Each row is a point on a landscape with many peaks, with its height.
A climber steps from a point to the highest of its 2 nearest points, and stops where none of them is higher. Distance is the straight distance between rows; heights are no part of it.
Mife height 101: [-2.36  0.18 -3.40 -1.02 -2.04  2.06  0.52  5.24 -0.61 -2.13  2.63  0.92
 -1.09 -0.12  2.56  3.68  1.16 -0.69 -0.73 -0.60 -0.18 -5.33  2.83]
guzu height 453: [ 2.74  0.30 -0.09  3.12  2.24  0.01 -0.51  1.66 -0.41  1.57  2.12 -0.97
 -2.51 -0.60 -0.81 -3.46  0.64 -3.21  4.78 -0.27  0.48 -3.31  3.09]
Pab height 444: [-0.97  1.11 -0.54  1.67  0.99 -0.14 -0.88 -1.91  3.89 -0.90 -2.74  0.53
  0.62  3.52 -1.23 -2.65  3.30  2.08  3.53  0.75 -2.87  3.21  3.56]
Bop height 361: [-1.29 -0.27 -1.70  3.22 -0.30 -0.76 -2.95  2.88 -2.21  1.59  2.54 -0.66
 -2.11 -3.63  1.96  1.53  3.02 -2.68 -3.72  0.04 -0.45 -3.60 -0.82]
resan height 119: [-2.31 -2.17 -3.23  2.30  0.23  1.86  0.75  5.71 -0.09 -3.49  2.91 -0.32
 -0.65 -2.67  0.73  4.28  1.51 -1.40 -0.28  1.09 -1.11 -3.09  1.96]
galo height 103: [ 1.64 -3.05  1.18  1.60  2.09 -5.98 -3.68  2.06  1.19  2.64  0.77  1.69
 -3.97 -1.79  3.22  0.43 -0.96 -5.09 -0.84 -0.32  2.60 -3.34  0.39]
kivel height 187: [ 0.08 -0.01  0.87  0.99 -2.96 -2.23  3.00  0.25 -0.13 -0.24  0.67 -0.26
  2.48 -1.34 -4.53 -2.00 -0.20 -1.23 -2.63  1.28  3.65  6.03 -2.13]
Dulu height 299: [ 0.19  0.31  0.34  0.39  2.82 -0.29 -2.98 -2.78  2.63  2.07  0.94 -0.38
  2.01 -1.52  3.33 -4.88  0.53 -0.63 -0.83  2.28 -1.80  1.77  0.45]
vunab height 291: [ 2.69  0.74 -1.04  1.69 -0.31 -2.05  2.06  4.03 -0.86 -1.33  3.79 -1.72
  3.38 -0.57 -3.02  1.44 -1.37  0.22  0.95  2.40  1.20  1.67 -4.28]
viru height 350: [-2.71  2.27 -1.37  0.16 -0.63  2.67 -2.54 -2.74  0.23 -0.05  0.48 -2.77
  0.99  1.26  0.85  0.34  4.52  1.80 -1.41  1.48 -3.53  3.25 -1.18]
firo height 129: [-0.90  2.55 -1.57  0.90 -3.72 -1.73  2.49  5.77  0.97  0.85 -1.70  1.40
  1.40  2.10 -2.29  1.28  0.35  1.81 -4.22  1.04 -1.76  1.91 -0.13]
duk height 180: [-0.86 -4.90 -1.57 -0.73  3.96 -0.25  1.77  0.94 -2.03 -0.47  1.00 -1.70
 -0.30 -2.84  3.51  5.23 -2.45 -2.13 -1.61 -0.91  0.35 -1.11 -2.40]
bamit height 262: [ 2.86  1.75 -0.57  0.84 -1.55 -1.82  2.01  3.92 -1.85  1.19 -0.70 -1.54
  1.94 -1.96 -1.47 -0.50 -2.34  0.75 -2.23  1.98 -0.99  1.31 -6.35]
Nafus height 530: [ 0.11  3.13  0.72  2.39 -0.24 -1.05 -0.64 -4.21 -1.05  1.13  1.69 -1.61
  0.37 -0.06 -2.05 -4.27  0.93 -3.87  2.38  1.82  2.22  3.29 -0.18]
siv height 148: [-0.86 -2.33  1.93  2.31  1.70  4.46 -0.54 -3.84 -1.22  0.97  1.40 -0.94
 -3.71 -0.60 -2.09  1.41 -0.08 -2.75  3.80 -0.85  1.21 -0.52  4.46]
tadiv height 102: [-1.39 -0.77  0.14  0.66 -2.05  3.02  2.84 -4.70 -1.82 -1.79 -1.28 -2.14
 -2.33  1.31 -0.73 -2.03  1.97 -0.43  7.27 -0.35  1.89  0.98  1.77]
tun height 277: [ 0.32  1.79 -2.17  3.21 -0.67  4.89  0.22 -3.09 -1.03  2.34 -3.73 -0.68
 -0.57  0.12 -1.01 -4.19  2.91  0.84  0.23 -3.25 -2.25  0.27  1.21]
sizas height 414: [ 1.79  1.57 -2.73  2.87  2.57 -0.33 -1.42 -0.17  0.29  0.98  4.22 -2.06
  1.06  0.30  0.91 -2.90  2.48 -1.19  5.16  3.03  0.77 -2.95  1.66]
talu height 584: [ 2.55 -1.50  1.85  4.28  4.69 -1.64  1.05 -2.07  2.23 -0.60  0.70  1.06
  0.35  0.02 -4.57  1.18  0.09 -0.97  2.15  0.03  2.38  2.11  3.30]
diz height 120: [-1.01 -0.05  1.36 -0.63 -1.58  2.31 -0.26 -6.84 -0.95 -0.88  1.40 -1.56
 -1.59  2.03 -1.30  0.83  1.96 -1.01  5.36 -0.80  2.52 -0.20  3.54]
Lol height 492: [ 0.23  2.50 -1.54  0.53 -0.83  0.49  2.32  1.16  2.34 -1.66 -2.19  0.08
  2.40  2.97 -3.57  0.73  1.65  4.13  3.22  0.52 -2.35  3.28  1.33]
Pumo height 467: [ 1.21 -0.77  0.55  3.00  1.94 -1.00 -0.57 -3.56 -1.52  0.01  2.76 -1.88
 -0.72 -3.00 -0.91  0.36  0.75 -3.26  0.32  1.66  2.90  1.68 -0.89]
sog height 208: [-0.34 -3.59  0.67 -2.03  3.97  1.43 -0.66 -1.68 -1.61 -0.53  1.73  0.07
  2.20 -1.81  2.53  5.91 -1.34  1.81 -4.60 -0.67 -0.86  0.22 -0.56]
garu height 618: [ 0.12 -1.55  3.37 -3.63  2.84  0.23 -1.49 -2.93  0.15  1.30 -4.07  0.34
 -0.47  0.20  2.66 -0.90 -1.76  1.52 -3.74 -0.29 -2.95  0.82 -1.66]
dira height 301: [-1.73 -3.22 -1.22 -3.94 -2.84  2.80  1.56  0.86  0.11  1.11 -3.94  1.66
 -0.74 -0.54  5.45 -0.50 -1.45  1.84 -1.62  1.88 -4.35 -1.19 -0.98]
Zepon height 747: [-2.24  0.57  1.71 -3.17 -1.79 -3.21 -2.23 -1.22  2.69 -0.24  1.92 -0.53
  2.54  1.21 -1.36  0.18  2.61  0.89 -4.19  2.28 -1.07  3.85  0.12]
ded height 290: [ 3.55  2.31  1.09  3.89  1.10 -2.39  0.03  6.40  0.64 -0.70  3.20 -0.30
  0.30  1.83 -4.59  2.23 -0.43 -0.46  0.21 -1.13  1.15 -3.12  1.20]
kemaz height 377: [ 1.70 -1.89  3.03 -2.43 -1.84 -4.26  0.29  0.42 -1.75 -1.85 -1.98 -0.04
 -3.34  1.17  0.84  1.19 -2.07  0.34  5.77  0.43  2.92 -0.14 -1.67]
rimiv height 638: [ 1.65  1.07  0.80 -0.95  0.00 -0.10 -4.01 -0.15 -1.99  2.52 -1.76  1.49
 -0.13  0.36  5.83 -4.14 -2.15 -0.60 -0.77 -0.44 -0.69 -4.25 -1.51]
Temog height 600: [ 0.71  0.83  1.70  2.18 -2.04  2.47  1.31 -0.28 -1.14 -2.54 -3.27 -2.25
 -1.51  1.91 -4.90  4.81  1.24  2.72  2.15 -1.21  0.92  1.35 -2.10]
zav height 207: [-1.20  3.61 -1.34  3.11 -2.84 -0.16 -2.04 -1.69 -2.62  0.68  0.96 -2.84
 -0.01  0.78 -2.52  2.83  2.58 -0.01 -0.16 -1.65 -0.06 -0.83 -1.27]
Kugub height 347: [-1.52  2.65 -1.08 -0.17  0.86 -1.38 -5.56 -3.55  1.34  2.22  4.97  0.57
  1.62  1.41  2.57 -2.92  2.45 -1.52 -2.26  2.27 -1.33 -0.48  1.27]
Topev height 196: [ 0.53  0.68  1.42  2.38  3.97  0.45 -1.92 -1.02 -0.72  1.62 -1.35  1.41
  0.02 -1.40 -1.73  2.50  1.25  2.13 -5.07 -2.80 -1.23  0.11  0.62]
giri height 390: [-3.64  3.58 -1.89  3.16 -2.51  0.29 -1.34 -1.36  1.79  0.99 -0.01 -0.49
  0.42  3.91 -1.12 -2.00  4.61  0.80 -0.67  0.32 -3.63  2.73  1.44]
Lub height 251: [-0.65  1.83 -2.44  1.68 -4.07 -2.48 -0.76  4.04 -1.34  1.68 -2.70 -0.19
 -3.53  0.06  1.36 -1.01  1.03 -0.97 -0.90 -0.61 -1.08 -1.72 -3.20]
Lanop height 675: [-1.07  2.47  2.20 -2.93 -1.20 -4.89 -0.88  0.56  1.45  0.44  3.83 -0.83
  3.10  4.06 -2.88  1.50  1.50  1.01 -4.24 -0.23  1.59  2.96  0.12]
bugun height 330: [ 2.57  2.35 -1.21 -1.62 -1.76  2.30 -1.15 -0.61 -0.99  2.17 -0.27 -2.48
  0.62  2.75  2.19 -5.62 -0.63  5.35  3.99 -2.01 -3.86 -2.01 -2.33]
gurig height 137: [ 0.27 -3.64  1.61 -0.91  2.33 -4.81 -0.05  0.61  0.52  2.50 -2.67 -0.42
 -3.98 -1.97  2.99  1.55 -3.39 -3.83  0.44 -1.29  3.03 -1.66 -1.72]
zore height 346: [ 0.01 -1.08  0.53 -3.76 -2.85  0.38 -0.15 -1.36 -0.91  1.58 -3.07 -0.68
 -1.10  1.60  3.60 -3.76 -2.31  4.74  4.29 -0.95 -4.83 -0.36 -1.84]
Famel height 484: [ 1.58  2.21  3.40 -2.92  4.30  0.78 -0.80 -4.77  3.27 -0.44 -0.41 -0.20
  2.47 -0.19 -0.80 -2.39 -2.80  1.55  0.78  0.22 -0.22  1.97 -1.60]
fug height 459: [ 1.36  1.49 -1.26 -0.84 -2.19  1.52  1.92  1.98 -2.10 -3.08  4.25 -1.30
 -1.53 -0.95 -0.83  0.37  0.83 -2.46  6.17  1.25  2.72 -3.06  0.20]
tiv height 98: [-1.28  0.70 -0.85  0.35 -3.57 -3.21 -0.10  5.72  2.35 -0.87 -0.44  4.06
  2.76  4.51 -0.24  2.06  1.04  3.42 -2.34  2.59 -2.38  1.72  2.08]
Virun height 462: [-2.14 -3.67  0.13  2.03 -1.41 -0.48  5.01  3.11  2.40 -4.44  0.03  2.74
 -1.26 -1.45 -1.72  3.25 -0.71 -2.26 -0.46 -0.54  2.78  2.59  3.85]
dotam height 359: [ 0.12 -0.61 -2.47  1.50 -0.98  1.54  0.42  1.38 -2.61  1.70  1.12  0.53
  0.63 -5.60  2.34 -2.97 -1.00 -3.26 -3.06  2.16  2.08 -0.13 -1.74]
Nibi height 138: [-1.74 -3.96 -5.07  0.91  1.08  2.75  3.01  3.02 -0.01 -0.88  2.85 -0.40
 -0.06 -4.69  2.75  1.46 -0.12 -3.32 -0.08  1.17 -1.81 -2.58  2.53]
lepo height 259: [ 0.83  2.18  0.13  5.10  1.12 -1.13 -2.29  3.94 -0.20  0.54  3.71 -2.28
 -3.12  2.64 -4.49  3.62  1.57 -0.61  0.87 -0.59 -2.59 -4.43  1.63]
kimaf height 331: [ 0.23 -2.40 -1.82  1.24  1.26 -1.79  1.76  5.56  2.90  1.28 -3.61  0.23
 -4.65 -1.04  1.63 -3.10 -0.51 -1.58  3.93 -0.90 -2.17 -2.96  1.30]
bas height 64: [-1.31  3.25  1.95 -0.90 -3.26  1.05 -1.48 -1.37 -1.50  0.29 -0.90  3.27
 -0.25  3.51 -1.88  1.92  1.78  1.11 -2.68 -3.50  3.41 -0.06  1.91]
toguk height 604: [-1.10  5.28  3.41 -2.22  0.83 -3.99 -2.74 -4.06  3.28  1.09  3.23 -2.40
  2.31  3.38 -2.79  1.38 -0.79  0.58 -1.14 -0.46  2.18  1.27 -1.44]
Mut height 598: [-1.16 -1.23  3.40 -4.03 -0.16  1.46 -0.87 -2.73  2.06  0.04 -1.42  0.59
  2.34 -3.10  0.29 -2.22 -1.25  1.56 -4.31  3.36 -1.61  1.48 -2.59]
sotib height 441: [ 1.06 -0.47  1.24  0.82 -0.25 -0.38  0.70  3.68 -0.94 -2.31  3.29 -2.39
 -3.09 -1.49 -1.57  3.60 -2.01 -3.15  4.85  1.45  3.13 -3.05  0.11]
Riram height 85: [-1.13 -1.45 -0.73 -1.65 -0.89 -1.48 -1.74  4.30  0.13 -3.47  2.95  1.53
 -0.75  0.77  4.36  6.05 -0.79 -0.24 -0.31  0.06  3.11 -3.26  1.06]
Val height 563: [-0.27 -3.49  1.04 -2.29  2.73 -1.78  2.45 -0.19  3.73 -3.58 -0.74  3.85
  2.23  1.16 -0.03  1.77 -2.09  1.67 -0.90  0.94  1.93  4.33  3.32]
non height 502: [ 2.90  0.85  1.00  3.29  3.67 -1.24 -0.76 -1.16  1.39  1.47  0.19  1.20
 -2.02  0.87 -3.57 -2.20  0.00 -0.56  4.70 -0.55  0.56 -1.55  3.16]
Dadet height 354: [ 1.69 -1.39  0.18 -0.16 -1.45 -3.29 -0.62  4.37  1.59  1.05 -0.95 -1.20
 -3.09  1.90  1.97 -3.86  0.47  1.22  7.79 -1.24 -2.03 -3.23  1.07]
muf height 226: [-0.73  4.09 -1.79  3.21 -4.27 -1.00 -0.15  3.41 -3.43  1.51 -0.52 -2.68
 -1.49  2.07 -3.05  2.20  2.46 -0.78  0.78 -2.25 -0.79 -1.88 -2.97]
nukur height 325: [ 3.28  2.23 -0.80  4.16  0.03 -3.09  2.35  5.49  1.27 -2.15  0.93 -0.83
  0.93  0.73 -6.01  2.50 -0.10  0.29  0.98 -0.49  1.30  1.04 -1.00]
nilet height 243: [ 3.16  0.10  1.34  2.02  3.40  1.13  0.26  2.43  0.46 -0.86 -1.22  0.79
  0.53  0.71 -1.67  3.14 -0.89  3.53 -0.19 -2.95 -0.83 -2.06  0.24]
Fatab height 272: [-1.16 -0.59 -1.50 -1.21 -1.72  3.25 -1.59  2.27 -0.53 -0.43 -1.28  1.34
  0.66 -0.10  2.87  1.91  0.17  2.44 -3.42  0.48 -3.03 -0.73 -0.47]
Kizo height 97: [-1.31  0.59  2.50  0.37 -1.67  3.49  1.43 -2.56 -2.23  0.00 -3.35  3.73
 -2.05 -0.10 -2.50  0.02  0.42  0.37 -3.24 -4.74  3.23  1.89  2.13]
fas height 284: [-1.07  4.47  1.57 -4.30  0.86  3.73 -1.52 -1.73  2.43 -2.42  0.21 -0.65
  2.92  2.39 -1.74  0.86 -0.27  5.15 -1.75  0.44 -4.85 -1.71 -1.89]
ponu height 179: [-2.07 -0.30 -0.77  2.15 -0.51  2.89 -0.41 -1.53 -2.12 -1.17  1.21 -2.10
 -2.94 -1.11 -0.05  3.01  3.05 -1.23  1.73 -0.94 -0.82 -2.36  1.45]
Vifum height 531: [-1.76  1.77  1.65 -2.89 -2.73  1.13  2.61 -0.30  1.53 -2.25 -3.05  0.42
  2.11  2.18 -3.60  1.42  0.26  3.80 -0.11  1.38 -1.73  3.84 -2.89]
gud height 415: [ 0.95 -4.62  0.80  2.55  3.18  0.62  1.18 -2.55 -1.79  0.85 -0.92 -3.43
 -2.22 -4.28 -1.05  1.49 -0.57 -3.51  2.76 -0.72  0.72  0.08 -2.26]
Tumok height 546: [-2.21  2.45 -3.99 -1.23 -1.64  0.27  0.04 -0.99  0.05  0.47  4.73 -0.28
  4.33  0.05 -1.78 -2.68  1.71 -1.63 -1.70  1.21  0.90  2.88  2.79]
sidep height 536: [ 0.96  2.18  4.69 -2.05  4.07 -1.68 -2.31 -6.02  2.49 -0.28  0.36  0.16
  1.19  3.41 -1.60 -1.53 -0.09  0.60  0.70  0.58  1.52  1.86  0.52]
fatiz height 248: [ 1.22 -2.72 -0.92 -0.19  3.49 -1.10  1.35 -1.47  1.25  1.23 -0.15  1.43
  1.00 -0.94  2.79 -4.62 -0.83 -2.14  1.44  1.11 -0.27  1.51  1.08]
dubes height 688: [ 1.45  1.09 -0.76  2.68  3.90 -0.57 -0.20 -3.20  2.08  0.52  4.20  0.08
  3.41 -0.70 -3.51  0.02  1.80  0.76 -0.22  0.73  2.72  4.24  3.70]
pipot height 163: [-0.74 -4.04 -0.89 -0.29  2.62 -2.84 -1.48  1.97 -2.01  1.01  0.89 -1.96
 -2.28 -3.20  4.00  4.55 -2.40 -3.99 -0.35 -0.63  1.15 -4.63 -2.90]
kifov height 326: [-0.54 -2.72 -0.86  4.69 -0.18 -2.05  1.98  4.93  1.98 -0.53 -2.53  0.37
 -2.55 -2.51 -0.81 -1.50  1.26 -3.51  0.84  1.97 -0.39 -0.11  1.11]
Rugu height 341: [ 0.53 -5.19 -3.46 -1.93  5.06  0.03  2.76 -2.51 -2.33  2.68 -0.35 -1.72
  2.64 -3.91  2.55 -1.09 -3.82 -3.10  1.55  0.79 -1.45 -0.99 -1.68]
lalu height 303: [-1.20  2.24  2.36 -3.80 -2.70  0.43 -3.10 -1.51  1.68 -0.91 -1.89 -0.65
  1.75  4.45  2.25 -0.94 -0.37  2.88 -0.25  1.36 -5.69 -1.47 -1.41]
bug height 428: [ 0.09  2.35  1.06 -5.36  3.62  3.85  0.76 -4.72  2.94  0.07  0.00  2.10
  2.13 -0.11  0.94 -4.31 -1.80  1.60 -1.67 -0.49 -2.00 -0.18  1.11]
nolel height 327: [-1.96 -1.02  1.09 -2.59 -4.09 -0.33 -1.47 -0.48  1.25  0.75 -4.00  0.41
 -2.04  1.47  3.39 -2.19 -0.46  2.09  0.93  3.12 -3.50 -0.30 -1.86]
Tal height 209: [ 2.51 -2.99  0.81 -0.06  3.14 -0.19  2.16  0.45  0.68 -1.50 -1.90 -0.59
  1.22 -1.02 -0.20  1.71 -1.60  2.43  1.45  0.29 -1.55  0.90 -1.86]
varop height 313: [-4.00  5.20 -2.05 -1.43  1.00  2.14 -1.74 -3.39  2.18 -0.40  3.05 -3.40
  4.03  1.81 -1.71 -0.55  1.15  3.22 -3.07  0.87 -3.22 -0.27 -1.34]
folon height 603: [-0.02  0.67  2.07  0.32 -1.91 -1.28 -0.95 -3.99  0.25  0.58 -2.33 -1.78
  1.12  1.16 -0.85 -4.98  1.50 -1.28  0.49  1.48 -1.45  5.44 -2.80]
denus height 178: [-0.35 -2.14  0.71 -0.76  3.10  1.54 -1.12 -0.98  0.92 -1.35 -2.86 -2.36
 -0.35  1.66  1.30  1.10  1.04  5.10  1.58  0.08 -5.05  0.69 -2.39]
kif height 149: [ 1.21 -0.17  0.53  0.16 -0.40  2.56  4.28 -1.25 -0.81  0.01 -1.12  1.49
  2.25 -3.11 -1.69 -2.27 -1.56  0.04 -2.21 -1.51  3.43  4.79 -1.21]
mobus height 394: [ 1.14 -2.38  2.52 -2.93 -0.13 -3.05  1.76 -0.39 -1.08 -1.52  1.33  1.36
 -0.83  0.55  0.91  0.83 -3.72 -1.69  4.47  0.61  5.70 -0.62 -0.34]
dobo height 397: [ 0.17 -2.04 -0.73  4.29 -0.17 -1.89  2.58  4.84  3.28 -1.40  0.44  1.03
  0.24 -2.30 -1.89  0.36  0.74 -0.66 -2.09 -1.56  1.65  3.50  2.17]
teg height 322: [ 0.40 -1.29 -1.30 -1.43 -0.79  0.19  2.74  2.35 -2.13  2.83 -1.87  0.45
 -1.99 -3.48  3.35 -3.33 -2.17 -4.42 -0.10 -0.45  2.35 -2.30 -3.10]
Doguv height 242: [ 0.05 -2.72  0.08 -1.47  1.22  1.76 -1.08  2.70  0.95 -1.18 -0.25  2.69
  1.38 -0.74  2.33  4.16 -1.76  3.76 -5.90 -1.16 -2.30 -1.02 -1.43]
vuk height 363: [ 1.35 -1.77  1.48 -2.77 -1.31 -3.09  0.65  0.75 -0.75 -0.19 -1.64 -0.60
 -3.11  2.37  2.48 -2.43 -1.63  1.55  8.84 -0.73 -0.06 -2.30 -0.24]
kisiz height 386: [ 0.44  1.25 -0.97  1.78  1.19 -0.91 -4.53 -3.39 -0.56  0.49  4.03 -2.12
 -0.10  0.75  3.22 -1.08  1.86 -2.47  2.81  1.69 -0.44 -2.19  1.13]
vimu height 400: [-0.49  0.69 -0.81  2.24 -1.00  0.91 -2.03  0.37 -3.12  3.44  1.32 -0.02
 -0.19 -3.67  0.99  0.09  0.79 -1.40 -6.34 -0.70  0.83 -0.89 -1.88]
kerur height 506: [ 0.16  1.94 -4.20 -2.80 -2.28  1.79  0.80  0.98  0.09 -0.71  6.68  0.63
  4.24 -0.76  1.17  0.83  1.00 -0.94 -1.28  2.16  3.36  0.13  3.29]
posuk height 157: [-1.48 -1.72  1.68 -1.65  1.97  1.71 -1.98 -3.84 -1.06 -1.92 -2.56 -0.22
 -0.49  2.38  0.61  4.64  1.55  4.35  2.13 -0.35 -3.43  0.74  0.39]
gukev height 583: [ 1.77  3.33  1.46 -1.18 -0.80 -1.26 -3.23 -1.40 -0.77  0.89 -1.78  0.66
 -0.71  3.15  0.73 -2.71 -0.76  0.33  1.22 -2.04  0.52 -1.99 -0.25]
Gapa height 481: [ 0.15  1.92 -2.14 -3.27 -1.65  0.91  1.12  0.68 -1.37 -2.26  4.89  2.60
  2.35  0.71  0.46 -0.24 -1.30 -1.08  2.42  1.08  3.64 -2.82  1.63]
tet height 229: [ 0.87  1.18  0.26 -1.43 -3.87 -1.11  1.19  2.49 -0.09  1.63 -0.07 -0.74
  3.30 -2.95 -1.81 -3.65 -2.14  0.31 -3.75  3.25 -0.39  4.23 -3.98]
Zekom height 633: [ 1.38 -0.03  3.05  2.11 -0.62 -0.89  0.88 -1.34 -0.96 -2.48 -3.41 -2.44
 -1.85  2.12 -4.78  1.30  1.63  1.06  5.82 -0.25  0.41  2.71 -0.58]
Ziz height 124: [-1.24 -0.01 -0.24 -1.50  0.33  5.21  4.97 -1.67 -2.50  0.38 -1.49  3.47
 -0.36 -1.71 -1.26 -1.83 -1.74 -0.66 -0.36 -2.61  3.85  0.51  1.86]
Fosat height 736: [-1.16 -1.16  1.00 -4.20 -5.21 -1.66  0.71  1.05  1.27  0.00 -0.25  3.66
  1.69 -0.74  0.37 -2.76 -0.20 -0.85 -5.34  1.50  2.38  3.93  1.68]
mefu height 286: [-1.27 -0.45 -1.95  0.30 -3.53  0.31  0.76 -0.46 -2.10  1.95 -3.49  0.66
 -4.63 -1.63  3.31 -2.64 -0.23 -2.58 -0.95 -0.96  0.56 -1.35 -1.95]
nupeb height 160: [-2.34 -4.89 -2.45 -2.19  1.40  1.84  3.60 -0.42 -2.19 -0.55  1.47  0.04
 -0.66 -3.19  2.39  3.35 -1.90 -4.56  0.08  0.33  0.93 -2.55  1.38]
Gutup height 142: [ 0.55 -2.41  1.69 -0.93  3.04  0.10 -2.97 -2.38 -2.10 -1.26 -0.35 -2.62
 -2.81  2.20  2.13  5.47  0.91  2.80  2.98 -1.42 -1.40 -3.75 -0.45]
nul height 319: [-1.25  2.63 -2.46 -0.46 -2.85  5.46 -0.91 -2.75 -1.05  1.29 -1.76  0.47
  1.11  0.93  1.91 -4.17  1.57  1.33 -1.55 -1.19 -1.54 -0.74  1.27]
vaz height 376: [ 1.94 -3.89 -0.68  0.63  4.24  0.49  1.41 -1.43 -3.45  3.21 -2.96 -2.42
  0.38 -4.89  1.56  0.15 -1.64 -1.05 -0.91 -0.88 -0.81  0.96 -4.97]
kebog height 206: [ 0.74 -0.68 -0.38 -3.92  1.65 -0.89  0.47 -3.57  0.28  0.28  0.40  3.24
  1.57  0.91  3.60 -5.03 -2.72 -2.18  2.13  2.50  1.76  1.02  1.65]
pidi height 420: [ 3.29 -1.78  1.13  0.12  1.52 -3.40  0.97  3.92 -0.46 -1.44  3.40 -0.72
 -0.41 -1.72  0.43  3.33 -4.35 -2.95  2.32  0.19  5.07 -2.87 -0.52]
Kome height 676: [ 0.95  0.14  2.33  1.48  0.68 -1.52 -1.52 -4.34 -1.65  0.50 -3.04 -2.94
 -2.10  1.82 -1.33 -0.02  1.24  1.13  3.42  0.88 -0.08  3.25 -1.65]
kog height 565: [-0.63 -0.70  1.69 -0.44 -3.00  2.12  3.15  1.47 -1.95 -3.00 -2.35  0.05
  2.06  0.15 -3.77  4.75 -0.30  2.86 -2.02 -0.05  0.31  3.15 -2.84]
zela height 696: [-0.40 -0.63  2.13 -2.27  0.74  0.85 -4.97 -2.65 -1.30  2.51 -2.62  0.29
 -1.17  0.35  4.89 -1.72 -1.52  1.22 -3.47 -1.20 -4.48 -3.26 -3.24]
Pip height 364: [-0.44  1.36 -1.40 -2.32  1.51  5.86 -1.10 -4.58 -0.38  1.11 -0.74  2.25
  1.76  0.51  4.48 -4.61  0.45  1.19 -3.26 -1.24 -1.91 -0.51  2.23]
Bobi height 651: [ 0.37 -2.49  0.95 -4.33 -2.12 -2.65  2.50  3.24  3.69 -1.08  0.67  4.81
  2.00 -0.41  0.68 -0.30 -2.59 -0.45 -2.09  3.63  2.69  4.23  2.22]
Kati height 611: [ 0.31  2.59 -4.12  0.84  3.24  1.10  0.67 -1.22  3.00 -0.79  6.30 -1.04
  5.60 -0.28 -2.34 -0.76  1.19  1.00 -2.77 -0.78  2.78  3.06  3.71]
bof height 465: [ 1.39  0.70  0.28  3.45  0.62 -3.64 -3.65  0.05  0.07  3.00  0.90  1.31
 -1.41 -0.18  0.44 -1.25  1.55 -1.62 -5.19 -2.13  3.03 -0.09  0.23]
rigop height 238: [-0.53  1.90 -0.65  4.20 -1.89  3.67  1.25  0.66 -2.41  1.30 -3.34  0.11
 -1.64 -0.97 -2.50 -1.61  1.49 -0.29 -1.25 -4.26 -1.13 -2.28  0.82]
Bebip height 507: [-0.95 -4.48 -0.03 -0.93  0.68  0.37  4.15  1.09  1.86 -4.53  0.41  2.34
  1.80 -0.11 -0.57  3.44 -1.48 -0.77  1.69  1.57  2.36  4.20  1.75]
sobaf height 26: [-2.10  0.63 -0.77 -1.13  0.25  0.85 -0.96 -1.39 -0.26 -0.84 -0.67  3.61
 -0.89  1.51  2.31  2.14  1.07 -0.24 -2.56 -2.52  2.20 -1.69  4.45]
sesu height 202: [ 0.68  2.16 -0.89  2.33 -2.07  2.48  3.02  5.79 -0.33 -1.52 -3.10  2.08
 -2.31 -0.08 -3.04  0.13  0.07  0.66 -1.61 -3.55 -0.08 -1.39  1.10]
femin height 167: [ 1.45  1.83 -2.85  0.39 -2.84  0.82  3.01  7.09  0.86  0.29 -1.70  3.67
  0.25 -0.28 -1.45  0.88 -1.04  2.75 -3.47 -0.73 -0.51 -2.56  0.18]
Dudu height 663: [-1.57  0.52  2.88 -2.79 -0.37 -2.87 -1.61 -1.43  4.15  0.58 -0.58 -0.93
  3.06 -1.84 -3.29 -1.37 -1.00  2.11 -5.46  2.44 -3.77  1.50 -2.18]
turo height 532: [ 1.24  2.91  0.84  1.78 -1.33 -4.61 -2.61 -0.53 -0.07  2.50 -1.34  2.74
 -2.56  1.69  0.27 -2.91  0.22 -0.71 -0.63 -1.04  2.17 -0.91  0.81]
nuru height 159: [-1.36 -1.75  0.13  1.34 -0.58  2.18 -1.21  0.34 -2.95 -0.12 -1.33 -4.05
 -5.25  0.13  0.90  4.85  1.05 -0.49  1.87 -2.58 -2.24 -4.11 -1.54]

Call two points neighbours if one is among the 2 nearest of the other. Go from one point of each pair to the other, from neighbour to neighbour, staying as high as possible. Name the lowest point that can't be avoided.
dubes and Zepon -> kifov
Zepon and zela -> Mut
Kome and Zepon -> fas
zore and zela -> bugun

Where does a climber stop that starts at each point below?
zav -> vimu
giri -> Kome
Dulu -> dubes
Kizo -> nukur
Rugu -> Kome
sog -> zore
kimaf -> dubes
tun -> Zepon
kifov -> Zepon
sotib -> dubes
